Points on a hilly landscape, in no order, each with its height.
From any point a ball rolls to the lowest of the 2 points nearest to it. It stops when none of these is lower. Distance is the straight distance between rows; heights are no part of it.
q_83 h=568: [ 68  83 180 163 132 152  72  90 107  46 104 162 142 105 110 118 177 163
 121 165 105 117 151 154 161 180 205 189  95 114 109 147 163  87 101 131
  68 122 144  85 130 138 154 144 110 130 128 153 146 224 147 128 196 182
 115 119 176 135 188 148 165 141 143]
q_971 h=429: [116 132  97 108 164 125 148 139 137 136 180 106 127 177 172 117 176 151
  53 117 179  65  72 137 119 118 103  92 156 113 170 160 151 153 141 107
 149 134 145 173 150 103 149 120  99  92 137 152  87  57  86  95 110 139
 101 108 140 122  72 147  70 153 141]
q_132 h=670: [130 109 161 123 106 113  91  99 144 126 158 136 120 117 154 158 150 136
 142 185 121 139 127 127 137  95 158 117  79 112 135 126 153 144 125 127
 108 156 113 105 109 119 118 120 186 132 145 136 157 147 175 120 173 128
 149 129 139  95 166 162 155 177 130]
q_382 h=319: [200  85  99 134 154  74 139 162 120 167 154 101 113 134 114 126 163 142
 138 121 117 138  96 138 181 120 107  61 112 110 149 167 106 146 151 138
 129 122 116 167 172  97 126 113  30 110 172 126  73 137  53 112 106 104
  78 130 113 113 112 178 127  76 137]
q_241 h=162: [104 176 109 112 169 119 167 153 179 119 127 129 159 133 105 152  83 145
 120  93 141 120 177 152  91 116  77 140 186 145 113 143 138 109  99 149
 151 137 148 120  83 147 144 180 155 157  81  83 121 122 115 160 138 185
 151 130 130 164 132  78  83 102 138]
q_789 h=436: [128 130 134  86  80 168 107  90  85 152 125 131 121 126 146 122 118  97
 136 132 139 154 124 105 114 137 120 119 112 161 127 112 134 114 129 112
 132 104 112 104  89 120  98 132 207 149 102 203 176 105 169 120  95  68
 144 158  92  68 144 156 141 167 120]
q_361 h=355: [183 116  88 176 101  96 137 165 143 167 141 120 124 160 122 106 132 165
 129 124 181 102  93 125 116 100  89  57 120 130 173 100 151 121 139 111
 146 151 121 182 125 144 116  99 123 121 148  90 115 131 113 105 118  66
 148 125 132 121  81 161 137 122  94]
q_545 h=583: [134 110 122 198  46  83 114 169 159 127 113 152 119 106  74  79  75 166
 159 118 155 129 144 109  88 113 150 115 124 101 117  76 163  97 114 133
  92 142  74 120 123 161 148 114  83 134 141 114  94 194 130 108 187 122
 141  91 190 157 133 120 137 112  92]
q_673 h=370: [150 100 108 141 177  88 125 164 149 122 149  95 112 147 115 102 151 157
 109 117 132 111 116 142 152 115 118 100 143 109 136 192 130 128 110 121
 118 129 116 159 176  87 156 137  34 124 148 165  86 138  41 120 116 154
  69 114 110 140 125 133 101 104 162]
q_343 h=582: [121 162  92 146  89 139  69 118  62  89 139 141 117 131 120 116 105  90
 189 144 156 190 127 107 103 133 109 106 142 145  78 133 154 130 169  88
 121 144 109 113 173 130  46 138 114 190 125 183 127  97 101 142 142  55
  78 112 138  99 146 124 112 103  98]
q_342 h=337: [141 109 148 134 142 134 152 130 140 152 140 108 109 138 139 136 153 108
 103 136 117  99 100 114 135 132 157 127 121 115 150 125 113 185 144 127
 140 110  97 149 151 115 150 124 108  99 151 122 102  97 125 108 103 120
 111 116 127 154 109 135 107 133 155]
q_255 h=555: [122 115 142 173  92 134  93 132 127 110 122 143 118 101  99 105 101 148
 123 119 138 100 132 108  85 140 143 147 129 121 128  89 145  96 112 111
 110 120  84 122 133 155 142 137 107 147 113 156 121 179 123 116 149 140
 147 117 171 147 143 145  87 120 122]
q_337 h=626: [ 77  99 169 121 137 145  90 102 139  84 131 165 155 110 148 180 159 166
 101 169 125 126 141 185 145 145 186 150 116 133 106 167 168  68  87 135
 101 147 176  95  79 149 149 113 169 123 164 143 182 181 153 145 213 197
 129 140 147 105 208 139 162 183 133]
q_386 h=534: [185 116 127 117 140  93 137 134 146 157 125  86 121 125 124 157 193 127
 154 118  69 158 116 109 197 118 141 130  59  91 152 129  77 124 142 168
 129 125 148 136 144 121 140 148 146 117 150  87 130 149 132 146  74  92
 148 157 104 127  97 158 183 135 144]
q_577 h=385: [117 134 116 120 180 125 141 126 151 128 171 109 126 151 162 133 185 146
  84 140 146  78  89 146 150  95 144 132 122  97 165 139 140 166 112 141
 140 129 135 163 143 114 165 126 141  92 141  90  97  76 121 107 129 143
 124 117 148 148  97 136 103 157 170]
q_928 h=535: [ 66 117 166  88 129 214  90 119  80  95  96 118 149 143 158  95 161 115
 128 125 108 101 110 121 106 191 204 144 144 120  90 119 157 121  97  78
 125  75 111  99 120 117 126 128 154 120 116 248 163 132 168 140 168 150
  86 131 146  89 173 170 121 159 154]
q_702 h=600: [180 149 118  88 168 103 142 128 169 198 112 129 120 172 130 132 143 163
 146 114  91 174 161 145 168 145  67 101 119 106 158 148  75  61 114 146
 132 133 194 140 105 119 144 173 166 164  98 136 152 146 125 172  72  88
 162 139  47 113 146 138 154 145 124]
q_690 h=350: [ 93 172 131 135 152 134 162 146 142 113 117 112 139 140 122 149  85 102
 119 101 119 129 153 132 110 132 110 170 190 141  72 151 110 145 140 117
 142 114 132 125 142 112 116 138  91 143 117 130 116 103 103 143 125 155
 116 117 105 175 137  60  86  96 128]
q_469 h=438: [113 154 116  88  98 155 192 125 103 165  90 129 123 154 133 127  91  87
 106  68 136 133 134  83 114 136  81 155 150 154 134 103  79 127 164 141
 167  98 128 121  90 103 125 124 145 114  88 124 157  76 133 104  31  87
 142 141  88 107 104  97 118 139 102]
q_102 h=468: [ 75 127 109  84 140 161 138 143 105 126 144  86 135 175 143  97 174 127
  72 105 165  73 110 123  81 150 129 126 168 125 158 132 153 143 109  73
 154 107 128 157 144  99 145 148 127  87 108 178 132  77  91 118  94 147
 104 119 148 109 114 135  82 162 149]
q_23 h=278: [178 128 112 134 147 104 172 148 115 176 153 114 120 149 145 140 159 120
 119 128 136 118  74 112 164 110 113  87 110 119 166 118 106 159 163 137
 153 130 143 188 156 111 124 116 105  95 184  92  99  93 104 112  82  95
 127 142 120 132  60 157 123 128 134]
q_934 h=703: [146 127 132 120 128 132 106 115 136 143 114 102 113 125 123 133 162 121
 158 147  65 198 153 125 177 127 177 142  83 133 109 144  86 151 146 160
  99 114 133  74 125 108 123 154 151 159 114 155 124 133 161 136 103  65
 130 140  85 128 145 146 170 129 136]
q_993 h=559: [131 166 113 175 108 102  82 111 103  96 140 154 132  94 118 117  71 117
 181 151 136 183 142 129 122 119 108 138 140 146  73 162 134 142 159 113
 103 155 101 112 175 133  84 138  85 179 150 146 112  98 114 127 151  97
  76  91 123 151 159  88 119  98 124]
q_519 h=373: [105 185 132  89 113 177  89  97  91 129 109 139 131 147 148 146  90 110
 157 152 116 185 166 109 101 127 123 121 163 156  84 137 140 100 133  92
 138 144 151  97 105 146  79 137 207 185 106 179 157 110 158 155 113 103
 127 154  94  76 159 121 150 144 131]
q_527 h=154: [180  88  83 121 108 143 181 125  74 155 141 119 103 145 127 136 158  69
 109 139 141 130  58 126 132 157  75  90 111 174 154  96  86 195 190 131
 176 115 130 170 156 100  92  62 100  97 173 118 116  70 120 103 106  53
 104 139 127 102  57 192 127  99 107]
q_64 h=195: [162 157 143 134 116  53 201 122 114 176 123 142 133 133 133 129  68 105
 138 133 100 184 117 143 180 126  94  89 125 126 103 151  57 152 192 162
 159 116 143 159 135  83 109  85  23 107 190 110 132  73 103 127  93 119
 112 121  68 121  81  92 149  80 116]
q_17 h=530: [ 95 133 144 128  91 182  83  87  89 114 136 156 121  93 163 145 104 114
 122 152 160 109 117 121  64 129 146 155 136 143 102 114 150 156 151  96
 130 135  96  95 120 167  99 124 171 113 144 139 180  94 176 106 165 164
 116 142 178 101 138 133  96 169 120]
q_638 h=629: [163 131 141 156  74 103 141 121 130 150 114 126 120 100 119 117  82  94
 172 111  93 159 126 121 158 127 173 142 103 127 135  91  79 172 152 154
 124 116  89 125 129 132 129 108 115 110 151 109 123 100 123 128 116  98
 155  96 123 150  93  88 142 105 117]
q_602 h=490: [124 100 150  92 173 118 135 131 169 130 125 108 128 131 146 105 156 142
 112  90 115  81 105 115 148 131 166 121 117 101 165 117 111 108  61 119
 125  93 141 129  96 116 163 144 176 109  83 181 131 155 119 122 115 143
 167 140 118 127 147 146 134 168 155]
q_472 h=570: [113  81 146 162 107 134  81  87 123 129 145 137 113 112 162 120 174 134
 116 159 149  87 112 140 112 136 171 145 104 106 145  99 160 185 144 103
 110 144  85 133 154 144 142 111  98  83 155 120 124 133 151 108 174 131
  94  99 193 134 141 173  90 169 144]
q_904 h=448: [118 104 136 126 122 115 108 109 188  92 132 121 147 115 127 129 204 141
 113 192  93 157 173 175 168  99 134 140  79 101 128 157 159 158  92 153
  87 166 158  83 150 128 137 129 165 149 119  67 147 173 156 142 161 151
 131 147 102 141 163 113 208 131 109]
q_381 h=474: [121 127 140 108  71 184 129  99  98 145 112 134 119 118 129 110 103  81
 134 111 147 123 110  91  97 143 140 157 130 146 123  89 115 162 133 119
 149  81  79 109 112 127 114 117 167 118  98 174 169  90 153 105 105  81
 124 134 134 106 115 135 113 134 129]
q_92 h=651: [120  99 161 103 107  98  98 111 176 113 149 156 148 113 142 187 134 161
 130 188 133 139 152 157 144  95 156  99  96 117 140 134 168  67  87 132
 105 168 157 106  82 136 136  94 198 121 147 139 171 151 163 124 207 167
 156 144 127  84 197 134 186 195 110]
q_11 h=379: [ 70 143 154 152 179 153  67 101  79  71 129 187 148 131 102 126 123 167
  95 169 145 156 156 147 116 163 124 159 127 139 114 171 161  55 112 134
 104 205 164 112 142 173 140 173 114 161 166  82 153 200  96 156 181 166
  89 105 185 124 184 121 145 141 125]
q_80 h=215: [183  70 104 141 112 131 153 126  76 173 130 108  99 122 127 131 179  83
 152 127 108 131  58 127 165 164 144  81 100 120 167  80  84 199 173 141
 146 109  96 146 157 118 124  73  86  87 187 123  95  91 108 133 123  78
  99 134 152 129  74 207 132  86 117]
q_439 h=552: [ 96 101 153 119 105 175  96  91 103 118 146 156 140 113 172 119 174 130
  99 147 161  67  93 133  92 151 156 143 118 119 124  98 162 167 127  95
 138 116  85 123 120 155 142 123 150  78 139 149 171 113 182 115 187 160
  97 135 184  92 151 180  84 190 138]
q_140 h=228: [169 112  82 104 112 120 152 129  92 166 142 112 113 172 116 123 161  90
  91 128 160 138  94 119 123 152  56  77 113 168 155 117 122 127 173 104
 169 124 140 175 150 105  93 107 129 118 117 141 124 104 107  99  66  44
 121 148 105  72  85 183 112 131 107]
q_864 h=404: [162 135 113 158 110  90 130 147 172 146 166 117 133 142 153 129 137 160
 119 140 172 104 114 119 112  64 131  90 110 101 166 112 150 132 130 129
 147 165 123 166 141 146 129 109 143 100 152  45 116 115 145 104 133 121
 160  96 147 126  77 133 142 155 114]
q_535 h=584: [117 199 111 126 138 135 104 144 110 100 131 176 137 150 111 133  43 160
 160 142 137 161 172 110  74 126  45 117 159 141 118 129 150  44 109 104
 122 178 135 156 125 165 102 176 146 202 136 143 127 141 132 169 142 146
  87 126 122 122 177 100 103 106 110]
q_453 h=338: [160 131 146 117 131  90 194 179 157 157 123 105 123 140 109 103  91 144
 129  60 117 100 116 125 165 118 123  91 180 110 147 143  68 124 123 150
 149  95 132 160 104  83 161 113  48  85 136 137 112 110  59 128  89 155
 142 127 106 161  79 102  98  82 125]
q_201 h=539: [ 94  86 179 119 123 137  86 116 126  75 107 163 127  85 115 124 149 157
 131 135 105  86 125 114 136 159 203 167 102 105 123 102 156  76  79 118
  69  88 119  80 102 134 155 131 125 112  98 205 136 210 166 118 190 183
 153 134 164 122 178 165 130 144 152]
q_568 h=635: [157 130 124  85 185  99 148 135 198 159 108 122 139 139 125 119 149 158
 124 118 103 147 184 174 165 124 106 123 126 120 156 143 120  92  73 164
 115 122 196 135  86 129 153 157 190 168  58 138 146 169 110 180 125 135
 186 146  61 139 171 121 169 130 145]
q_591 h=296: [186 109  72 134 142  93 135 153 129 164 178 116 117 171 129 112 159 158
 100 143 167 112  84 139 136 136  60  46 124 145 165 146 149 113 137  85
 156 145 140 187 147 101 100 106  93 136 128 137 103 131  72 127 117  77
 109 139  95  98  99 185 107 104 110]
q_669 h=292: [152 138  93  66 156 105 190 161  89 168  79 111 114 183 127 137 177 102
 101 101 118 140 132 107 143 146  54 110 139 111 131 135  51  89 180 138
 178 120 192 159 122 102 126 126  95 131 131 145 132  97 107 128  10  91
 109 141  72  70  86 146 125 154 125]
q_366 h=603: [126  91  70 169  94 144 122 153 109 143 140 106 104 141 120  98 140 131
 107 108 183  88 100 140  84 164 103 105 139 173 144  92 154 148 126  73
 146 109  84 161 160 105 114  71  82 113  94 158 130 150  82  99 139  99
 103 138 149 113 122 175  79  95 104]
q_106 h=510: [121 109 168 118 101 149 105 116 140 115 140 146 129  89 149 136 121 140
 136 124 124  85 111 122 116 132 179 149 107 119 110  90 153 106  84 108
 104  95  97  87  89 147 150 114 182 108 107 186 159 164 183 104 161 160
 142 156 150  97 165 143 125 164 137]
q_111 h=447: [ 78 116 148 174 175 128  86 116 107  79 136 131 139 127 119 108 146 160
 107 145 144  98 143 149 110 171 154 173 139 128 109 167 160  89 110 115
 103 159 130 122 162 156 144 163  81 140 135 130 132 188  82 135 170 172
  93  91 188 146 167 132  96 157 150]
q_236 h=505: [138 133 128 179  74 107 114 133 109 124 157 153 128  81 143 109  56 133
 140 140 174 127 123 138  72  96 109 111 147 156 117 117 154 158 168 110
 114 163  79 138 147 153  87  92  89 118 161  98 133  85 134 106 174 113
 127 103 182 146 117 103 108 131 102]
q_551 h=269: [197  68 100 172 116  81 121 154 119 162 139  95 108 120 127 128 174 133
 158 128 124 120  85 130 178 124 151  59  92 101 169 108 123 192 148 141
 117 133  97 163 167 112 131  83  69  94 187  94  66 143  89 119 141  90
 124 123 148 138  91 170 142  88 128]
q_668 h=445: [ 90 159 119 170  80 156 118 148  96 116 133 168 152 122  97 106  48 156
 121 104 187 110 129 106  45 136  79 126 167 162 113 103 166  79 130  92
 136 123  73 144 123 152 112 125 116 144 123 134 152 130 108 113 142 155
 113 126 181 132 130 110  70 105  94]
q_544 h=286: [ 92 161 138 122 142 163  61 114 101 109 113 137 139 135 116 141 114 135
 153 169  96 190 175 135 131 139 169 136 149 137  79 162 148  95 118 114
 112 168 149  89 118 141  88 144 173 203 123 173 133 147 147 166 142 121
 111 129 108 117 186 133 152 122 127]
q_860 h=618: [144 111  99 144  73 145 166 157  95 160 125 121 125 143 107 102  96 113
 106  78 180 100  98 118 104 149 102 101 157 190 144  97 133 153 155 108
 155  92  84 162 128  88 116  70  78  91 117 141 135  96  88  93 104  93
 114 140 126 135  88 137  97  89 103]
q_84 h=393: [118 117 135 126 142 123 121 111 175 106 149 120 140 115 158 142 183 129
 101 166 120 129 141 162 142  93 149 159 100 107 129 146 150 171 123 150
 116 156 139 116 156 138 147 121 151 113 117  35 125 132 151 123 153 168
 121 120 134 153 142  97 151 154 138]
q_950 h=395: [125 106 147 119 156 122 177 157 179 126 114  93 125 133 117 107 109 135
 111  61 113  58 113 117 129 120 175 140 174 108 162 111  95 139  85 139
 134  86 122 138 114 104 193 127  94  72 114 137 105 119  94 120  86 170
 169 111 145 175  90 113  78 109 135]
q_274 h=420: [105  97 135 148 171 119 111 130 130 101 126  84 118 137 123  98 160 134
 116 131 101 108 141 131 131 161 168 153 145 123 129 159 131 124 105 107
 100 116 117 139 184 107 157 162  77 127 121 164 101 148  84 130 125 153
  97 106 139 163 161 130  96 125 161]
q_248 h=372: [ 80 148 144 147 178 171  80 114  72  55 109 171 134 109  92 134  81 146
 139 125 135 121 154 120  88 162 146 165 135 146  98 139 164  54 111 126
 107 152 122  89 122 175 133 159 133 175 138 116 143 198 134 152 159 193
 114 109 201 124 162 111 109 108 118]
q_893 h=503: [104 131 150 133  79 168 119  98 113 120 112 155 125  78 117 140  67 108
 148 119 133 120 127 113  82 120 167 164 150 132 101  92 108 152 129 127
 125  97  71  86 110 167 117 128 177 127 121 152 155 103 169 117 134 147
 150 132 153 137 128 107 104 127 129]
q_114 h=168: [ 82 155 130 125 173 171 134 125 136  91  96 144 149  98  95 159  88 126
 123 100 130 110 172 143  87 147 130 170 174 154  79 147 151 113  98 133
 140 122 136  91  84 167 137 172 163 160  91 113 123 153 137 169 149 215
 151 147 163 162 142  90 100 102 144]
q_160 h=145: [116 131 158 124 126 137  78 119 147  94 111 151 131 114  88 144 116 153
 144 170  92 190 182 127 148 124 139 143 103 120 113 151 134  85  94 145
  63 156 148  79  86 133 127 157 173 194  99 165 132 203 146 160 174 138
 156 147 106 139 199 130 173 112 120]
q_944 h=517: [141 109 134 143 139 114 165 148 182 127 116  91 131 121 104 121 152 102
 117 131  90 132 154 169 177 123 143 165 122 121 130 135 111 184 112 158
 114 103 146 128 163 106 168 125  82 116 128  62 107 143  91 131 122 162
 132 122  93 187 109  70 144  75 133]
q_582 h=401: [ 86 189 131 130 133 135 144 159 118 106 139 138 162 147 104 126  70 130
 122  92 165 116 134 103  68 129  71 135 189 140 100 138 145  89 135  93
 129 117 116 140 137 119 111 148 103 155  99 143 122 110  97 139 121 162
  94 121 132 131 133  75  71 103 115]
q_917 h=514: [151 157 114 120  86 126 117 123 134 158 157 149 120 135 162 126  70 125
 122 162 182 143 129 119  73  81  40  95 145 178 154 133 147 105 162  94
 155 178 133 157 112 141  83 135 162 118 117  96 141  61 157  87 107  93
 147 132 122  95 103 116 120 149 102]
q_837 h=532: [134 173 117 162  86 110 112 121 115  98 143 171 124  72 131 134  13 132
 175 148 141 177 151 123  76  81 106 131 154 152 102 137 117 139 153 132
 120 180 102 115 140 162  77 135 123 148 166 112 135  83 130 119 164 118
 114 108 150 152 146  63 131 118 106]
q_616 h=332: [174 136 129 132 140  94 186 137 128 161 115 108 123 129 125 163 155  87
 147 140  76 151 115 142 202 121 133 138  97 116 144 136  60 168 165 187
 153 117 160 153 175 105 150 110  71  94 199  59 109  82 111 136  88 127
 130 128  79 156  77  93 169  92 133]
q_598 h=444: [140 114 131  87 169 135 182 130 149 149 109 100 128 137 137 114 152 129
 111  51 123  69  94 109 137 136 139 133 156 104 172 106  79 133  89 145
 155  76 146 135  72 108 171 135 152  80  99 125 131 103 117 121  65 143
 181 149 111 147  87 125 124 142 141]
q_188 h=376: [127 146 117  77 172 128 201 117 119 182  82 109 112 158 143 131 148 112
 119  68 116 132 137 108 147 149  81 128 157 126 140 121  58  98 132 155
 169 106 180 127  77 117 140 142 151 137  89 127 147 111 125 127  29  92
 146 157  74 111  97 112 137 151 126]
q_101 h=446: [131 145 132  98 173 130 163 110 176 142 145 121 134 129 170 170 151  99
 113 153 117 127 120 145 137  87 129 132 133 129 125 126 124 173 132 148
 165 135 156 130 104 139 130 130 177  98 112  47 129  86 171 118 119 135
 149 134 102 136 110 101 138 159 152]
q_204 h=604: [131 108 139 191  77  84 105 134 163 113 122 125 129 106  93 106 120 151
 147 135 137 126 155 139 131 105 162 146 109  92 137 103 158 146 127 139
  98 148  78 119 161 142 152 102  85 111 158  66  91 158 123 100 170 151
 134  78 181 156 132 100 151 120 117]
q_190 h=484: [147 136 119 159 153  94 163 155 182 130 155 108 146 147 124 144 144 134
 114 134 123 120 117 159 174  80 129 128 120 102 151 157 130 174 126 159
 137 132 132 159 172 107 163 106  81  87 150  30  85  95  95 121 128 166
 123 105 101 171  98  72 137 108 131]
q_922 h=475: [ 97 112 158  70 110 173 122 122 109 135 134 135 144 132 172 120 149 114
 121 115 132 108 103 121 137 153 137 119 120 141 124 103 148 106  78 102
 133  87 109 104  78 115 135 113 206 126 102 232 187 124 176 107 134 120
 135 171 111  70 177 159 141 182 126]
q_206 h=276: [136 152 140 130 129 107 200 152 135 173 135 119 134 146 124 141  82 112
 115  98 129 131 116 114 148 126  99 123 155 132 122 136  83 148 170 142
 148 111 125 153 121  87 133 117  68 113 138 123 127  79  93 106  83 116
 125 122  91 135  88  75 102 102 117]
q_456 h=266: [175 146 127 142 100  71 211 137 100 172 113 139 141 134 142 160 111 102
 141 127 106 155  90 127 178 118  98  94 102 114 139 119  51 129 205 171
 177 121 171 189 140 110 115  90  51  83 214  71 107  65 124 134  78 112
 145 142  94 132  43 121 172 115 117]
q_165 h=581: [172 171 120 138 121  87 192 150 189 167 119 123 134 125 118 140  73 126
 169 111 106 156 150 137 149  93  88 132 132 133 137 113  88 124 138 168
 149 126 150 145 110 142 146 135 130 122 114  39 129 115 138 139  98 121
 158 120  88 153  93  70 143 112 114]
q_652 h=548: [132 168 119 144 108 107 101 133 148 131 166 158 130 131 135 128  63 169
 136 163 162 139 145 120  53  86  63 104 143 145 133 136 154  77 126 102
 136 186 123 152 115 168 105 153 136 151 135  96 121 119 139 114 155 136
 107 110 141 113 148 108 113 143 105]
q_94 h=686: [163  99 137 127 110 108  80  97 123 134 147 116 104 105 147 146 155 103
 169 174 102 171 115 119 159 114 168 117  58 113 130 127 109 187 156 145
 103 140 106  96 123 106  91 141 159 131 160 136 133 111 173 127 127  48
 130 129 130 114 131 167 167 155 130]
q_267 h=662: [124 121 116  96 186 111 140 131 189 107 103 119 142 104 113 110 138 144
 126  94 121 104 174 152 134 132 135 136 153 129 128 135 143  96  50 149
 122 100 177 107  66 133 158 167 174 143  48 165 134 193 135 169 148 177
 202 147 106 160 165 119 130 125 165]
q_536 h=428: [124 153 130  83 211 138 163 126 144 153 140 105 124 173 176 158 193 106
  72 157 115 126 107 133 152 116 111 124 134 126 133 173 103 173 149 138
 178 134 192 147 133 112 126 138 150 117 134 105 100  89 166 127  96 110
 121 131  74 111 107 128 135 162 168]
q_628 h=495: [151  99 132 115 138 110 111 125 168 130 141 101 134 142 136 144 225 134
 127 169  90 142 141 126 199 103 158 125  40  82 164 137 131 157 107 158
 103 135 148 113 151  94 144 133 164 117 148  76 127 161 154 142 134 119
 144 142  87 125 128 145 207 141 139]
q_718 h=723: [128 112 143 105 150 147 131 124 157 118 106 102 141 105 125 132 163 119
 136 124  62 150 156 144 174 144 178 157 110 145  91 147 125 141  98 164
 105  99 146  70  97 120 135 144 172 139  83 177 118 176 173 145 134 127
 134 163  91 145 168 125 162 114 155]
q_298 h=277: [132 146 124 118 106 133 104 109 148 116 110 138  92  86  96 120  77 131
 177 117  87 180 160 105 141 115 142 156 105 119 117 126 110 100 114 167
  82 112 120  72  93 144 132 158 167 192  70 166 132 184 152 157 124 101
 163 135 100 136 155 108 148 110 136]
q_774 h=685: [134 120 118 105 201 117 160 141 183 125 112  93 136 127 114 120 170 117
 112 100 110 107 167 161 145 119 135 161 155 133 115 145 122 154  83 172
 138 106 176 123  89 124 161 160 138 118  71 113 112 142 104 161 121 178
 162 140  94 179 130 106 125 116 170]
q_145 h=354: [137 154 116 134  68 131 108 104 126 127 117 151  86  87 103 121  34 133
 193 115 126 171 144  89  99  98 112 141 140 136 128 100 105 105 133 144
 110 128  83  97 110 159 115 151 155 176 105 150 131 135 136 126 106  85
 155 131 122 131 125 103 127 112 105]
q_6 h=285: [ 96 181 119 147 166 163 111 127  83  67  90 162 114 107  80 149  38 107
 153 106 110 134 161 115  94 136 131 174 166 139  76 136 143  94 116 139
 124 132 113  91 128 178 108 148 144 208 129 128 122 154 136 161 146 180
 126 125 168 164 157  85 107  62 129]
q_888 h=605: [ 79 167 112 127 102 171  74 140  40  80 102 137 134 148 100 107  91  89
 185 105 132 143 142  85  97 152 148 135 152 125  70 111 175  88 133  81
  99 118 106 111 163 151  76 147 137 201 103 202 141 131  97 157 118 110
 101 105 144 102 144 121 115  92 100]
q_743 h=566: [175 124 135  95 141 104 121 121 119 178 115 106 108 144 133 131 168 139
 138 116  81 176 126 106 184 145 111 104  82 115 156 137  75  93 144 140
 120 110 152 138 120  98 127 165 147 146 125 154 143 150 132 151  51  60
 158 153  79 100 121 190 147 144 117]
q_970 h=480: [157 162 112 135  62 129 171 123 112 169 118 138 125 128 147 126  56 107
 136 108 168 153 123 100  91 107  66 123 142 183 131 106 114 130 172 129
 160 126 108 143 107 120  99 118 145 111 115 101 151  64 134  98  61  56
 154 140 103 115  88 113 134 124  89]
q_890 h=449: [155 122 105 150 142  78 117 153 166 122 168 123 125 147 170 142 173 142
 103 149 155 112  91 138 162  72 135 111  96  75 168 148 164 172 152 153
 129 180 135 178 208 116 148 101 100  77 174  26  73  92 134 124 144 135
 132  97 133 143  76 110 159 145 145]
q_117 h=216: [191  93  67 130 125 101 183 146  89 157 157 133 120 135 136 150 172 117
 123 131 152 129  58 122 161 133  52  63 112 150 162 122  95 140 199 121
 179 142 169 201 162 116  86  79  93  94 202  95  85  98 126 119  99  64
 133 161 115 105  30 204 147 100 112]
q_484 h=607: [187 144 122 144 107  77 140 137 163 157 145 112 118 115 126 135 117 121
 170 146 100 163 137 126 151  77 108 123  88 122 140 132 106 151 164 148
 129 150 123 131 160 128 120 134 117 130 160  57 117 110 142 124 110  93
 145 113 102 147 106  96 171 127 122]
q_412 h=504: [ 58 120 140  66 133 197 125 130  93 109 101  98 152 165 143  96 165  99
 107  84 141  70 114 108  80 174 144 155 156 131 127 116 152 132  82  74
 145  58 112 125 117  99 137 144 161  91  81 218 156  96 141 124 124 155
 107 138 142 104 145 140 112 164 163]
q_795 h=477: [107 135 101 210  98 131  95 119  80 102 154 160 140  99 123  99  79 146
 135 118 203 123 124 126  59 142  80 118 154 158 103 115 185 114 158  81
 124 144  79 141 150 145  76  93  70 148 144 124 130 134 105 107 190 124
  72 122 196 125 143 136  94 100  93]
q_21 h=400: [ 88 157 135 124 159 126 189 134 176 136 142 123 147 126 141 174 119 114
  99 125 125 111 143 158 120 111 120 143 168 138 107 140 117 173 155 139
 144 130 145 135 120 118 140 133 118 103 110  64 114  75 126 133 136 177
 147 102 118 175 111  66  85 117 140]
q_481 h=367: [109 146 109  68 197 126 181 160 101 161 127  99 127 201 149 143 185  77
  79 144 119 131 106  95 139 142  95 110 146 119 124 162  74 149 181 121
 174 136 197 154 144  92 131 127  92 116 146 149  91  74 119 116  51  93
  84 126  73  78  76 132 125 150 157]
q_104 h=563: [ 65 112 174 105 154 204  85 124  90  65  96 137 163 117 138 134 127 134
 149 117  99 103 136 136 135 182 213 163 141 139  62 136 165  87  92 115
 110  97 133  70  96 139 118 104 166 145 117 218 155 163 185 148 186 182
 118 149 147 109 180 151 137 123 158]
q_105 h=325: [ 83 103 139 136 150 162 127 108 150  75 107 123 148  96 136 133 186 128
  92 147 122 122 172 200 142 124 157 167 127 143  87 160 177 167  99 163
 113 151 157  83 117 166 146 147 150 126  97  57 133 151 146 153 172 206
 111 151 141 174 156  99 143 135 148]
q_757 h=594: [ 72 151 138 107 149 207  63 121  57  71  86 153 132 127 105 115  94 118
 162 105 116 127 141  98  98 167 189 148 149 128  73 129 170  74 111  98
 108 101 106  89 123 161  85 128 166 188  99 212 150 160 142 159 139 157
 127 126 174  98 158 135 123 103 127]
q_96 h=527: [134 106 146 123 114 129 103 130 141 140 110 130 110 105 107  90 104 147
 112  94 128 112 121  91 110 136 143 127 116 109 163  96 126  85  86 100
 103 103 112 118 105 123 147 148 142 135  70 200 123 195 125 127 118 123
 181 124 135 123 145 166 108 142 128]
q_376 h=550: [150 131 140 139 113 103 152 142 188 138 116 107 134 106  95 122  91 118
 149 102 107 127 157 132 147 105 158 152 125 109 131 104 112 141  99 152
 127 115 119 113 129 144 173 123 138 131 106  57 108 172 136 139 128 155
 168 116 115 166 119  81 152 112 126]
q_751 h=598: [ 92  82 175 144  99 142  57  75 108  71 131 161 131 103 139 155 183 155
 119 190 113 146 147 164 153 131 168 158  82 113 111 149 165 120 111 141
  70 180 149  75 132 147 137 121 126 103 159 111 166 190 164 121 208 164
 105 130 177 109 193 150 180 188 117]
q_887 h=284: [107 139 149 147 124 115  78 118 125  99 125 168 135 129  87 121 115 181
 126 176 120 159 176 130 118 136 119 154 119 116 140 134 146  63  89 136
  87 180 152 123 128 161 139 169 147 192 134 124 137 196 113 148 174 163
 123 102 159 146 189 124 143 130 111]
q_59 h=586: [134  76 107 152  98 160 118 110 110 149 141 123 100 146 150 104 173 121
 110 143 164  72  77 138 102 166 138 119 115 139 172  81 160 200 139  92
 129 119  79 160 155 128 133  75 101  84 140 128 121 119 128 100 178  99
 103 124 181 123 112 205  81 118 117]

For each start below, name the point where the ball stops.
q_545 -> q_64
q_267 -> q_105
q_94 -> q_789
q_366 -> q_789
q_638 -> q_527
q_484 -> q_527
q_757 -> q_527
q_888 -> q_690
